Points, in no order, along strands that fork and pass close to each other.
In the rows, zero is written as 128.
Two points are linked if the straight distance between their rows is under 111. Some points are linked to none.
j_25: [126 145 107 164 133 103 165 133 112 107 112 175 128 116 123 102 107 125
 119  85 163 144 138 158  79 113 135]
j_155: [139 110 183 125 167 130 157 127 165  90 125 112 123 123 135 128  69 176
 159 144 118 167 188 147 142 136  95]
j_70: [145 198  96  95 126 140 122 153 149 168 237 104 142  92  62 141 170 103
 121 141  94  95  91  83 139  86 109]
j_572: [113 153 107  91 122  98 124 115 150 157 176 106 127  99  75 132 156  82
 105 122 159  79  72 136 179 114 109]
j_159: [ 96 132 162 125 141 108 180 148 146  78 113 121  74  78 135 114 136 106
 114 105 183 117 135 137 154 128 116]
j_887: [177 136 113 155 145 124  40 135 171 107 130 114 116 170 140 139 159 137
 123  89 146 162 128  92 172 117 113]
j_753: [135 142 141 122 125 150  66  88 153 111 108 121 144 159 151 128 195 116
 109 129 117 133  81 157 116  77 136]
j_747: [156 140  97 124 105 117  67 138 137 134 156 126 124 154 103 145 152 120
 137 141  62 108 125  99 165 175 143]
j_595: [161 138 119 135 116 187 148 142 108  98  97 168 150 113 139 110 129 148
 138 158 115 152 140 148 119  89 144]
j_427: [126 116 136 176 145  93 150 136 116  79  98 160 120 119 149 104  83 129
 128  89 192 175 153 131  99 128 143]
j_853: [ 97 169 126 100  99 147 130 133 150 169 155 107 120 141 126 130 163 111
 123  98 114 113 113 130 103 107 117]
j_34: [148  96 113 161 143 132 126 136  86  46  99 154 125 105 139 132  93 123
 122 146 177 124 119 107 174 142 172]
j_969: [144 170  99 129 113 148 134 160 122 154 154 143 114 109  98 122 196 103
 120 128  78  83 113 103 107 137 140]
j_189: [179 167  72 152 138 112  92 122 121 126 148 173 160 148  90 118 163 128
 126 113 100 116  99 159 105 112 142]
j_511: [139 141 126 141 129  83  94 104 161  97 126 124 130 148 117 126 132 131
 120  95 140 147 117 155 147 132 115]
j_249: [126 127  96 120 124  95 160 141  95 110 144 147 123  65  74 124 122  81
 112 146 169  76 100 123 182 152 151]
j_27: [130 110 137 128 126  42 116  85 135  81 123 157 155 136  88 118 125 121
 120 118  87 117  79 179 117 184 141]
j_474: [126 112 126 117 123 143 110 130 153 101 119  96 115 132 143 155 107 141
 125 122 163 144 138 117 191 114 107]
j_755: [155 162 115 141 117 180 132 176 136 149 123 147 109 122 133 116 163 134
 139 100 113 146 160  99 116  95 119]
j_773: [150  97 200 118 167 164 114  99 155 115  85 126 155 147 157 108  98 169
 153 143 133 200 164 169 115  85 108]
j_552: [124 143 173 123 126 179 132 118 150 124  87 136 124 131 160 106 181 135
 135 122 110 145 134 164  94  86 111]
j_974: [ 95 117 147 136  96 101 172 131 131 148 125 115  96 144 134 128 102 146
 143 116  95 123 179 125 101 190 109]
j_683: [ 96 126 122 104 112 136 122 106 118 120 116 115 128 117 125 132 153  95
  98 137 155  88  83 152 153 117 151]
j_923: [132 174 100 116 117 174 163 145 126 152 146 136 159 109 110 127 112 134
 130 122 146 142 134 149 118  57 117]
j_314: [ 90 123 210  83 179 123 172 132 173 146 138  87 109 133 148 114  73 153
 149 119 166 182 184 169 155 103  94]
j_642: [133 112  61 142 155  94  45 121  91 171 137 155 133 173 126 129 172  76
  98 114 140  92  64 150 117 124 166]
j_174: [137 125  88 152 112 106  96 133  86 155 113 164 103 178 141 133 159 128
 112  96  89 102 131 107  82 182 149]
j_827: [ 82 130 119  93 102 124 217 149  80 141 144 141 163  92 112 133  82 130
 122 165 107 107 115 156  59 131 157]
j_387: [107 135 135  80 119  79 137 100 155 132 156 110 141  90  67 125 144  86
 106 138 114  79  68 148 194 150 121]
j_162: [108  75 175 116 152 154 136  95 134 161 108 100 129 164 160 130  44 160
 165 141 143 165 191 125 120 138 112]
j_916: [ 82 131 136  91 142 144 157 135 135 132 132 114 143 121 138 133  47 124
 134 112 198 174 142 160 144  74 136]
j_727: [121 117 113 116 109 118 134 137 137 104 146  97 125 114 107 170  75 149
 139 142 139 134 154 104 214 155 113]
j_475: [125 143 116 108 141 152 127 131 141 110 130 105 113  99 117 136 173  98
  91 118 193  97  83 138 177  77 122]
j_206: [ 98 133 161 110 141 105 156 133 147  63 146 121 135  90 114 136  63 129
 137 131 147 137 122 160 162 124 134]
j_795: [161 135  72 111 143 115 110 132  94 185 185 162 161 119  57 130 169  72
 119 176  82  52  62 133 126 132 149]
j_442: [171  93  93 200 148  96  53 114  87 112 100 144 138 178 154 124 167 142
 118 133 151 137 116 100 128 153 171]
j_203: [130 168  94 109 115  99 171 120 135 115 182 140 170  78  55 140  98 119
 130 144 126 107 104 151 153 106 117]
j_961: [159 114 188 130 167 180 153 148 162 112  79 123 100 111 164 110 140 163
 145 134 130 165 180 133 134 101  86]
j_59: [125  70 206 169 173 125 125  83 137  40  94 126 132 124 189 123  76 137
 144 151 171 150 125 114  93 133 157]
j_658: [ 95 137 178 111 138 144 168 107 135 125  97 148 138 126 149  95 134 125
 127 124 121 151 136 204  62  85 125]
j_394: [120  82 164 123 142 150 132  99 158  72 111  72 103 121 146 153 121 150
 138 163 123  97 137 100 187 177 100]
j_792: [ 88 106 110 107  87 160  92 115 109 189 118 107 117 195 163 172  96 137
 129 115 113 129 142  80 114 148 139]
j_357: [126 121 152 123 142 166 145 166 157 193 126  93  82 136 155 132 104 152
 166  98 144 165 211  71 145 129  70]
j_12: [ 66 134 114  69  85 130 156 115  94 189 156  95 147 123 124 146 147 106
  95 148 109  75  71 132  87 120 138]
j_752: [172 113  85 168 141 115 115 149  94  76 106 154 115 104 110 135 120 128
 127 146 155 113 134 106 196 170 153]
j_935: [147 129 141 148 126 146 126 154 147 108 108 113  68 116 141 127 187 125
 129 114 116 103 151  83 154 159 103]
j_446: [ 81 122 166 116 113 110 202 144 110 175 125 125 112 135 135 117  74 147
 148 128 107 145 195 144  80 167 126]
j_214: [108 140  99 116  83 112 137 156  98 190 137 135  94 154 132 139 154 120
 117  93  78  92 139  94  71 179 137]
j_185: [159 155 135 125 132 121 152 151 163  83 135 125 132  91 104 133 125 156
 137 129 104 150 144 150 172 123  91]
j_144: [107 142 103 106 112 125  85  93 145 142 138 122 167 186 128 150 117 130
 111  94 132 145  86 178  99  91 130]
j_500: [153  87 197 157 154 142 114  73 162  56  82 114 143 141 175 118 140 159
 139 154 115 159 130 145 107 123 116]
j_231: [ 98 108 181 102 124 123 162 116 159 101 140  71 118 114 131 147 107 149
 151 158  95 121 146 132 180 170 104]
j_965: [154 172 108 130  98 117 120 178 154 135 179 116 106 104  90 144 145 141
 144 124  75 126 162  79 175 162 100]
j_646: [139  86  96 126 139  88  88 100  79 112 108 168 160 137 104 126 147  92
 110 174 104  81  59 167 152 169 182]
j_210: [122 188 122  90 113 162 135 138 165 159 192  99 135 113  99 137 172 112
 124 126 109 104 105 122 129  75 105]
j_719: [123 168 139  90 144 165 181 164 147 159 150 119 140  85 119 120 100 148
 135 124 155 167 166 154 141  49  97]
j_143: [168 128  85 167 154 115 102 137 109  76 108 163 152 123 133 124 112 138
 110 102 209 168 112 134 154  84 149]
j_364: [ 77 128 126 122 110 109 174 145 125 133 131 107  78  97 129 122 120  99
 109  97 189 106 137 112 159 147 126]
j_150: [124 150 110 157 129 133 146 137 117 148  95 165 110 134 147  92 155 110
 120  67 172 142 138 138  75  96 122]
j_322: [125 148  74 123  99 138 196 146  80 152 149 154 157  88  96 133 125 127
 114 162 117  91 109 133  77 119 147]
j_123: [107 127 163 119 113 145 157 164 163 131 129  69  71 107 144 135 166 134
 138 127 119 105 160  76 179 159  91]
j_181: [122 140  59 114 111  84 138 128  93 162 148 165 152 141  92 144 105 128
 111  98 114 104 108 152  82 148 141]
j_83: [112 124 192 117 123 186 128 122 148 170  87 119  96 151 176 111 178 129
 141 125 101 141 161 123  89 107 101]
j_955: [176 135 104 121 157 125  47 164 154 127 162 124  90 124 101 139 190  90
 122 123 102  99 111  91 208 144 130]
j_496: [168 158 127 128 115 164  97 141 157 112 143 126 121 146 123 137 176 139
 143 144  54 119 135 103 146 150 122]
j_315: [154  99 133 169 127 178  94  96 101 134  63 159 135 173 181 123 139 151
 149 136 104 166 147  97  80 117 131]
j_629: [153 104 190 105 159 193  97 116 164 163  98 112 137 158 161 122 112 170
 167 136 118 198 177 133 131  79  94]
j_396: [153 111 113 180 149  38  55 106 130 132 123 138 133 174 132 112 187 102
 105  93 152 130  83 153 118 149 154]
j_73: [ 86 125 219  72 176 135 192 151 158 112 151  79 124  97 141 128  72 144
 145 153 146 162 158 170 172 106 123]
j_139: [101 179  95 100  85 122 127 168 134 194 217  81 145 111 102 150 108 134
 135 126 103 141 138  80 147 125 111]
j_130: [145  79 120 145 134 106  81 100  92  74  96 148 140 133 122 136 146 106
 113 183 116  94  86 133 181 181 175]
j_767: [135 129  87 132 126 100 142 119  86  85 130 177 156 108  86 129  97 116
 113 146 122  97  94 161 124 140 171]
j_161: [103 137 134 129 120 110 192 145 115 144 124 165 131 124 124 110  75 138
 138 100 127 144 167 164  65 129 129]
j_440: [131 115 112 123 110 165 103 115 107 106  95 126 126 130 143 144 150 120
 113 163 132 106 105 122 162 123 152]
j_614: [164  95  97 175 125 133  96 107 101  92  94 148 153 165 144 141  87 163
 137 140 128 152 142 113 121 148 144]
j_172: [148 100 174 127 148 166 173 148 106 151  86 162 120 117 144 102  79 151
 163 146 133 173 212 135  87 122 126]
j_746: [171 114  74 184 150 114  65 132 101 110 104 149 144 151 139 116 154 131
 108 110 194 152 108 117 160 104 164]
j_819: [ 93 127 135 114  99 159 125 130 126 191 120 112 115 171 151 139 108 141
 143 109 115 148 168 110 113 132 116]
j_78: [144 116 115 140 158 110 111 126 128  69 106 133 110 101 126 120 168 103
  95 117 204 113  82 141 177 101 145]
j_717: [ 87 168 138  98  89 138 158 172 130 212 203  68 159 115 118 128 118 154
 147 148  70 157 143 117 116 119  99]
j_909: [180 112 116 190 145  71  39 106 162 111 134 109 129 184 141 131 153 140
 124  91 144 159 122 100 147 156 125]
j_542: [ 98 147 120 116 113  89 133 117 128 164 140 127  99 131 106 120 193  80
  98 100 117  60  86 139  99 153 127]
j_194: [139  88 129 153 124 114  62  65  98 124  74 145 155 206 185 147 143 158
 113 128  95 150 105 122  63 137 147]
j_454: [167 144 110 181 151  92 109 149 123 106 107 152  94 113 123  92 209 111
 107  87 161 111 119 121 131 138 130]
j_973: [170 142  77 158 161 100 119 102  96 115 135 191 165 141  88 102 182 120
 111 134 119  90  64 181  88 106 153]
j_136: [107 158 152 100 100 174 153 186 128 225 168  95 132 126 137 118 120 148
 153 133  81 174 181  89 106 107 112]
j_400: [136 181 133 103 130 112 185 163 164 106 165 119 135  52  88 130 139 150
 138 135 104 129 143 149 163  96  70]
j_258: [106 140 120 102  96 143 202 170  88 181 149 136 167  98 113 122  72 155
 132 166 100 151 157 148  73 111 139]
j_470: [115  96 189 148 147 114 112  93 160  86  80 107 112 138 182 108 148 129
 110 106 185 163 118 139 116 110 121]
j_736: [110  94 211 132 174 130 188 143 146 109 101 111  73 103 158 106  95 141
 150 129 162 143 200 121 127 145 103]
j_917: [150 122  77 121 117 113 116 158  91 149 146 141 136  85  71 132 147  77
 112 167 120  67  98 111 199 162 156]
j_864: [135 130  48 142 143  58  81 132 114 191 173 154 125 144  79 133 130  70
 112  91 151  90  99 136 144 154 134]
j_46: [123 119 179 113 170 114 143 137 166  26 117 120 126  83 132 133 100 131
 120 127 165 146 107 160 165  98 119]
j_259: [109 133  94 128  65 143 162 173  89 175 144 109 120 107 119 138 112 137
 130 153 111 116 155  76 135 160 138]
j_871: [157  76 191 166 181 141 157 115 120 122  78 157 116 123 160  92  68 154
 162 135 161 188 202 123  77 132 123]
j_783: [176 188 108 123 122 127 140 143 160 111 165 148 153  97  75 124 177 131
 136 132  73 105 115 152 135 106 108]
j_115: [ 93 124  91  71  87 145 128 115  75 179 134 130 155 148 146 167 137 126
 101 140  91  86  73 144  70 125 151]
j_928: [106 159  71 120  85  79 174 145 100 178 177 133 150 110  79 143  90 124
 118 114 117 113 126 122  96 155 121]
j_228: [104  99 139 141 133 136 137 112  79  54  85 160 129 117 152 135 100 114
 117 152 160 118 105 135 114 139 193]
j_58: [119 161 135 112 134 140 116 132 175 152 131 115 120 147 142 122 123 134
 136  74 162 172 146 151 136  76  85]
j_814: [105 152 180  84 118 182 147 161 161 165 147  62 121 116 148 130 165 146
 146 151  88 140 150 121 157 103 102]
j_868: [126 106  82 123 141  87  87 108  76 156 120 162 141 146 119 135 170  88
  90 142 119  68  57 161 116 146 168]
j_435: [144 146  64 115 103 116 164 140  74 171 169 154 154  95  68 136 148 100
 108 182  99  57  78 120 106 144 149]
j_234: [ 98 127 145  96  88 120 110 117 140 147 134  94 108 140 116 139 174 100
 119 142  82  78 100 117 157 176 134]
j_953: [141 170 107  95 100 136 149 147 128 155 204  96 160  62  61 134 171 109
 119 180 105  77  74 101 166 104 103]
j_966: [111 148 164  79 136 181 190 167 121 199 141 116 155  91 127 102 100 148
 141 166 136 167 165 161 112  58 122]
j_940: [114 141 188  83 122 199 159 176 135 210 137  85 119 115 148 110 150 146
 160 155  97 161 174 112 125  92 109]
j_108: [112 157  94 111 104 156 192 167 101 157 168 127 171  78 102 132  68 140
 134 161 146 143 147 131 117  81 135]
j_261: [136 145  92 101 152 103  59 121 158 153 175 112 128 131  87 138 162  71
 111 114 149  97  75 141 191 105 121]
j_946: [ 96  78 123 103 103 120 138  97  91 133  98 142 142 176 170 162  69 159
 126 139  90 127 135 146  70 174 141]
j_147: [158  87 167 191 165 112 145 127 114  78  77 167 135 125 171  91  92 145
 150 108 187 190 163 116  74 118 145]
j_738: [118 147 109 106 139  99 161  97 126 100 167 140 160  90  63 132 102  92
 114 138 167  89  74 164 143 100 132]
j_836: [142 149  97 173 136  57 127 136 129 118 125 152  96 122  97  95 157 107
 111  72 162 115 130 140 129 151 118]
j_200: [140 107 132 175 125 110 130 109 103  87  84 157 112 139 147 107 151 133
 123 128 128 119 129 126 102 165 147]
j_242: [177 172  86 130 133  92 100 128 140 138 170 167 149 123  63 119 178 111
 132 129  66  93  97 151 129 140 124]
j_48: [114 107 176 133 127 181  97  96 143 175  93 119  92 175 188 124 163 132
 148 123  74 131 163  85  69 144 101]
j_390: [128  94 150 152 162  84 135 118 159  56 124 111  97 113 133 142  69 148
 143 117 164 143 157 105 168 172 100]
j_968: [105 125 184 130 156 135 189 153 132 123  97 143  85 103 152  86 104 123
 135 103 181 159 177 150  99 110 120]
j_230: [ 97 149 133 105 102 124 187 184 115 168 176  88 139  79 121 132  75 157
 143 156 133 162 185 112 165 129 107]
j_786: [109  66 213 150 187 131 142  93 156  54 105  98  98 112 174 120  75 144
 147 145 164 118 145 114 128 156 123]
j_297: [107  95 185 147 149 144 143 112 103  61  83 149 124 121 175 114  82 125
 135 149 157 145 139 138  96 125 167]
j_841: [ 84 131 138 109 134  79 168  95 117  86 136 158 142 120 111 122  95  99
 111 109 135 103  78 190  69 131 160]
j_199: [104 135 117  99 134 107 175 151 127  90 150 118 117  49  94 142 103 101
 112 136 175  99 101 123 200 121 135]
j_30: [120 130 181 127 137 130 168 115 134  70 105 157 148 118 135 104 108 141
 134 146  98 147 136 197  79 119 147]
j_970: [160 102 166 139 154 125 120 117 157  34  99 115 127 108 138 133 136 145
 117 142 142 138 114 135 175 130 118]
j_809: [ 97 146 203  83 166 120 212 174 130 111 160 113 135  74 120 112  56 135
 156 163 133 160 170 168 138 106 141]
j_96: [117  96 168 116 117 176 151 108 119 110  88 119 135 135 160 135 105 151
 145 187  98 133 149 137 124 139 137]
j_102: [ 68 129 150  97 127 124 167  95 122 117 117 139 139 126 143 118 102 108
 111 112 155 123 101 188  72 100 144]
j_706: [ 77 132 138  69  94 103 154  99 141 128 161  95 162 111  89 142 112 108
 123 149 113 101  81 160 159 141 129]
j_209: [151 137 126 139 123 130 107 129 176 122 148  98 115 149 125 157 101 169
 154 112  99 147 180  97 167 152  76]
j_931: [163  70 115 198 149 145  86  71 117  95  89 122 147 156 173 128  98 170
 144 145 137 141 151  77 110 162 130]
j_714: [138 111  92 156 100 158 140 138  82 129  94 157 128 145 141 138  94 147
 137 139 123 134 163 102 115 157 148]
j_869: [120 116 129 144 117 139  67 105 125 139 102 121 100 184 163 140 165 116
 120 113 125 119 119 104 119 138 137]
j_855: [178  75 112 202 152 106  62  71 112  91  94 127 143 173 155 129 149 164
 131 157 116 122 119  87 126 185 148]
j_692: [136 135  72 154 150  38 117 126 114 151 154 157 107 113  78 108 141  68
 106  88 184  89  96 149 148 151 125]
j_918: [170 114 116 173 141 169  90 140 134 140  87 145 124 154 158 126 116 158
 147  82 172 197 164  82 132  98 105]
j_180: [112 121 145 144 122  97 132  97 124 100  94 154 120 141 133 110 165 122
 107 112 114 112 107 168  79 147 144]
j_365: [163 147  99 142 132 152 133 180 139 135 120 139 111 111 132 139  88 162
 142  95 158 183 199  97 162 101  86]
j_2: [111 181 129 111 117 152 105 135 161 176 166 137 108 160 125 117 181 109
 122  71  83 134 132 109  65 105 127]
j_486: [163 124 147 133 136 214  91 134 150 158 110 121 116 159 163 132 133 155
 171 131  85 166 180  63 122 116 103]
j_418: [180 154 100 147 137 102  60 140 180 104 157 117 113 147 106 155 125 152
 134  95 110 153 146 102 183 141  91]
j_843: [152 150  97 161 141  62  52 111 151 143 143 143 137 184 118 113 171 114
 108  66 137 149  87 148  95 123 134]
j_546: [141 173  80 149 138 129 130 127 123 160 144 162 123 144 111 105 171 102
 114  74 167 108 103 139  77  81 121]
j_330: [136 133 136 132 120 183 168 164 114 166  94 146 112 113 140 112 116 142
 146 125 136 164 187 120 108 102 117]
j_665: [ 83 123 160  80  83 137 131 105 142 132 141  76 142 132 124 144 150 124
 130 159  77 105  97 141 166 146 136]
j_243: [150 133  69 160  90 144 139 173  85 145 121 144 106 117 118 142 124 135
 131 135 125 110 164  69 149 164 145]
j_886: [154 137  49 117 127  78 122 138  79 181 166 173 144 145  91 144 149 108
 105 118  85  69  86 144  67 161 145]
j_922: [ 85 105 108  85  83 135 151 119  81 150 113 137 157 149 147 163  88 141
 113 150  90 115 111 145  85 148 159]
j_937: [171 120 156 149 144 170 109 135 161 105  97 119 116 140 156 122 152 159
 149 119 106 160 168 104 136 117  85]
j_81: [119 100 158 140 135  63 111  91 134  52 116 139 141 134 113 124 101 111
 122 131 131 122  84 156 132 176 155]
j_118: [166 117  96 168 149 108  43 149 122 143 138 130  85 157 125 133 182  91
 120 113 125  97 127  87 173 169 151]
j_828: [144 136  48 140 141 106  80 136  95 159 144 146 133 140 101 130 138  95
 103 116 176  95  91 137 148 113 159]
j_798: [ 84 144 172 111 139 114 187 134 163 113 127 119 100 102 136 105 111 114
 126 100 166 150 147 170 117 105 106]
j_557: [127  86  98 129 108 118  80  86  80 142  90 147 139 201 173 165 106 157
 116 123  95 127 113 123  78 168 142]
j_670: [158 135 117 180 127 134 105 153 146 129 120 125  64 138 146 126 158 135
 135  87 127 121 178  55 139 164  97]
j_233: [120  68 157 141 144 155 103  82 128 120  88 117 140 166 172 131  58 151
 144 130 172 179 150 119 119 120 126]
j_86: [171 102 119 190 150 142 109 124 152 122 107 114  90 145 156 121 116 163
 152  87 146 146 187  55 126 162  77]
j_852: [ 74 102 116 128 103 129 138 121  96 133 101 118  91 134 154 138 108 102
 103 110 186 109 129 112 134 146 152]
j_195: [ 93 134 177 105 146 141 195 172 106  92 140 137 137  73 128 129  42 118
 153 166 144 134 155 151 120 114 171]
j_536: [114 175  80 120  92  78 177 141 107 165 212 122 155  69  48 136 101 125
 123 150 120 102 111 111 139 133 101]
j_532: [124  74 145 141 150 160 119  77 150 142 124  86 135 161 162 136  46 180
 172 149 119 133 189 105 130 168  94]
j_345: [139  79 175 193 160  72 116  86 131  48  99 132 139 135 174 120 121 131
 117 125 191 161 108 103  99 147 170]
j_131: [167 108 126 153 156 158 124 146 143 152 104 135 121 137 143 126  65 171
 162 102 158 200 203  99 136 103  80]
j_505: [118 159 144 100  86 129 140 166 157 146 181  71 119  99 112 142 158 137
 147 156  59 119 137  87 172 159 103]
j_386: [136 107 154 166 134 101 118  94 127 102  85 156 162 164 164 103 124 154
 119 102 140 189 124 163  54 114 139]
j_201: [102 153 131  92 104 102 101 130 157 171 175 104 101 128  94 126 188  76
 115 109  83  77  90 113 146 158 128]
j_187: [138 151 153 109 124 183  86 123 158 114 112 123 115 143 153 127 198 124
 124 116 107 128 114 124 133  84 122]
j_603: [124 105 139 131 133 151 144 126 157 151 143  80 120 143 145 146  68 179
 177 147 106 140 206  88 160 169  81]
j_556: [146 112 137 117 109 220 114 147 115 177 102 128 137 150 160 142 104 161
 172 170  89 163 179  86 128 113 121]
j_502: [ 75  86 134 123 104 142 161 118  69 110  92 135 118 126 161 145  83 112
 118 159 150 106 125 113 117 157 180]
j_564: [150 102 138 154 137 179 124 111  96  99  57 168 144 131 172 109 135 141
 136 141 144 168 136 128 103  92 144]
j_77: [139 152  75 113 116 178 111 131  77 153 142 156 154 130 114 144 184 101
 102 167 114  75  75 126 112  89 171]
j_66: [171 187  93 132 128 180 121 181 135 138 160 151 104 107 108 118 199 111
 126 116  92 113 135  80 119  90 137]
j_726: [139 170  67 129 125 100 117 131 142 129 161 143 137 119  90 139 102 123
 119  93 173 134 127 141 158  98 110]
j_61: [128 169 107  96 106 183 125 136 111 159 151 136 137 120 124 130 201  97
 107 162  72  75  86 109  98 101 158]
j_68: [ 93 138 126 126 115 100 144 104 123 149 116 147 105 143 135 113 179  98
  95  89 132  95  95 166  66 130 128]
j_417: [160 130  77 151 109 126 118 168  89 129 127 146 103 102 105 133 152 106
 117 149 133  87 131  92 190 169 159]
j_304: [161 145  92 150 167  62 111  88 132 123 153 170 164 133  68 104 158  93
 110 112 156  98  56 186 108 102 125]
j_41: [134 140 129 127 129 152 185 152  99  75 119 164 151  87 118 122  82 135
 141 160 132 129 140 155 122 110 165]
j_534: [102 104 151 106 142 156 116 114 135 141 104 123 147 153 154 128  49 143
 141 115 186 199 149 157 128  83 136]
j_560: [109 126 198  94 154 147 162 146 165 196 132  88  94 140 147 114 112 156
 161 111 139 176 205 130 142 121  75]
j_575: [130 109 111 117  84 130 121 121 121 111 144 106 152 138 108 170  72 153
 148 173  95 122 142 107 188 184 133]
j_265: [ 91 144  89 107 128  97 158  95 118 138 165 134 140 118  87 135  99  87
  99 110 197  90  76 161 114 101 136]
j_824: [ 86 145 102  87 100 135 139 114 129 160 146 119 163 156 121 151  80 136
 120 110 141 142 113 167 105  94 137]
j_600: [121 140 128  95 130 152 135 138 154  95 131 104 129 101 129 145 128 129
 113 120 171 135 109 144 185  77 109]
j_176: [161  97 201 151 169 122 126 106 162  58  96 136 157 129 167 107 106 160
 137 135 141 195 142 163  95 100 118]
j_531: [141 136 108 147 141 121  82  94 129 108 109 142 157 147 141 111 171 113
  97 108 171 140  76 166 114  70 145]
j_383: [ 98 123 119 115  69 148 156 162  91 194 134 109 117 140 150 141 126 142
 130 149  72 113 152  87  88 176 137]
j_411: [190 163 114 147 125 141 120 157 151  85 127 145 129 116 107 125 167 151
 138 133  73 129 141 128 157 124 108]
j_530: [ 90 185  95 105  95  98 166 152 137 188 204  93 134  83  87 143 101 128
 123 115 142 133 133 108 152 109  87]
j_10: [130  85 161 183 154  42 104  97 126  35 115 140 137 134 129 127  84 116
 127 120 168 140  92 124 127 183 174]
j_117: [ 75 139 156 100 126  89 180 120 129  76 153 144 144  90  96 127  63 105
 137 131 126 107 101 167 116 147 162]
j_587: [149 119  51 108 159  99  79 149  84 200 178 168 136 152  95 140 172  70
 106 139  72  53  71 130  93 150 162]
j_51: [108 139 186  76 123 172 160 137 162 132 130  77 152 119 143 129 138 155
 148 169  87 149 137 175 158  92 112]
j_731: [168 129 114 155 147 137 101 139 144 103  96 143 142 137 149 122 102 151
 125  89 190 200 143 123 144  78 107]
j_354: [124 104 142 157 118 114 128 100 137 111 110 119 107 152 141 126 119 144
 145 125 116 121 156 115 125 183 113]
j_283: [128 118 107 112  84 123 109 113 121 131 133 122 147 158 114 160 108 147
 137 158  66 107 119 125 144 185 141]
j_420: [114 121 158  96 126 181 105 119 150 192 113 111 135 175 153 132 103 146
 159 118 118 183 166 141 112  91 109]
j_79: [ 94 137 173 107 108 107 183 154 166 133 160  62 100  92 123 133 134 152
 151 141  94 126 155 110 187 163  77]
j_311: [150 161  92 157 141 124  97 151 118 142 136 159  91 132 119 101 217  88
 114 102 119  85 114 113 111 127 149]
j_306: [119 103 159 148 148  96 103  92 135  71  83 120 109 125 159 110 172  98
  93 110 196 129  77 141 139 117 151]
j_892: [ 70 161 101  92 118  98 173 104 135 157 178 118 153 121  92 137  70 114
 114 111 173 122 102 164 106  90 118]
j_831: [181  86 139 153 148 116  86 105 134  42  91 124 127 119 126 132 163 137
 120 169 124 114 100 121 187 161 134]
j_655: [141  82 164 155 151 200  91  75 121 170  63 133 113 163 193 118 139 144
 161 136 111 163 165  81  73 119 100]
j_298: [128 126 126 103  88 210 115 140 119 159 122 109 146 147 155 151 128 152
 147 188  71 134 140  92 137 124 140]
j_267: [160  84 182 170 162 123  95  85 172  74  83  95 131 145 187 118 176 154
 119 121 167 162 118 110 124 115 103]
j_742: [169  97 114 191 151  38  73 117 134 101 120 136 123 150 116 112 157 120
 113 103 160 132 111 123 154 181 139]
j_805: [105 155 151 104 105 142 197 161 133 131 156  98 138  68 106 117 136 136
 135 162 112 117 134 138 142 112 110]
j_37: [122 139 106 101  93 181  84 121 125 138 124 120 152 155 138 153 146 128
 122 157  89 120 102 127 137 106 155]
j_632: [ 72 146 143  95  89 140 184 136 126 167 148  94 128 104 124 123 158 115
 120 141 107  95 112 138 101 125 124]
j_477: [113 146 142 119 116 134  87  97 155 153 116 129 143 193 154 128 142 140
 123  81 104 163 113 156  73 105 112]
j_732: [144 150  94 104 104 149 141 153 109 135 158 113 140  66  86 135 168  98
 110 180 129  72  84 108 181 116 139]
j_952: [180 147 113 115 158  91 108 142 153 107 152 140 132  78  67 124 179 100
 116 139 110  87  83 136 211 127 102]
j_996: [115 138 114 117 100 163 132 126  96 158  96 159 124 152 157 124 159 125
 115 123  86 117 126 127  65 119 141]
j_415: [108  76 178 141 145 132 134  85 140  45 106 101 113 119 154 137  84 133
 147 164 134 101 129 112 156 187 139]
j_825: [126 159 120 138 127 111  73 116 157 158 134 145 113 184 145 109 183 112
 110  57 121 141 105 132  64 110 125]
j_358: [142 108  89 154 136  99  46 137  95 164 130 152  99 181 135 137 174  97
 110 116  94  93 111  97 118 184 163]

Follow the links from the first point to the second, and from the first to the third. Name the last point that the two ways share.
j_536, j_185, j_931 => j_853
j_742, j_139, j_827 => j_536
j_534, j_12, j_199 => j_853
j_500, j_892, j_486 => j_475
j_304, j_727, j_136 => j_411
j_201, j_77, j_864 => j_969

A fork is a point with three links, a tip a point with one. Leave the first point through the second and follow the links. Name the first fork or tip that comes.
j_642, j_868 => j_658
j_603, j_209 => j_825
j_306, j_470 => j_792
j_909, j_887 => j_916
j_629, j_773 => j_475
j_25, j_161 => j_261
j_130, j_646 => j_969
j_243, j_714 => j_365
j_809, j_195 => j_552
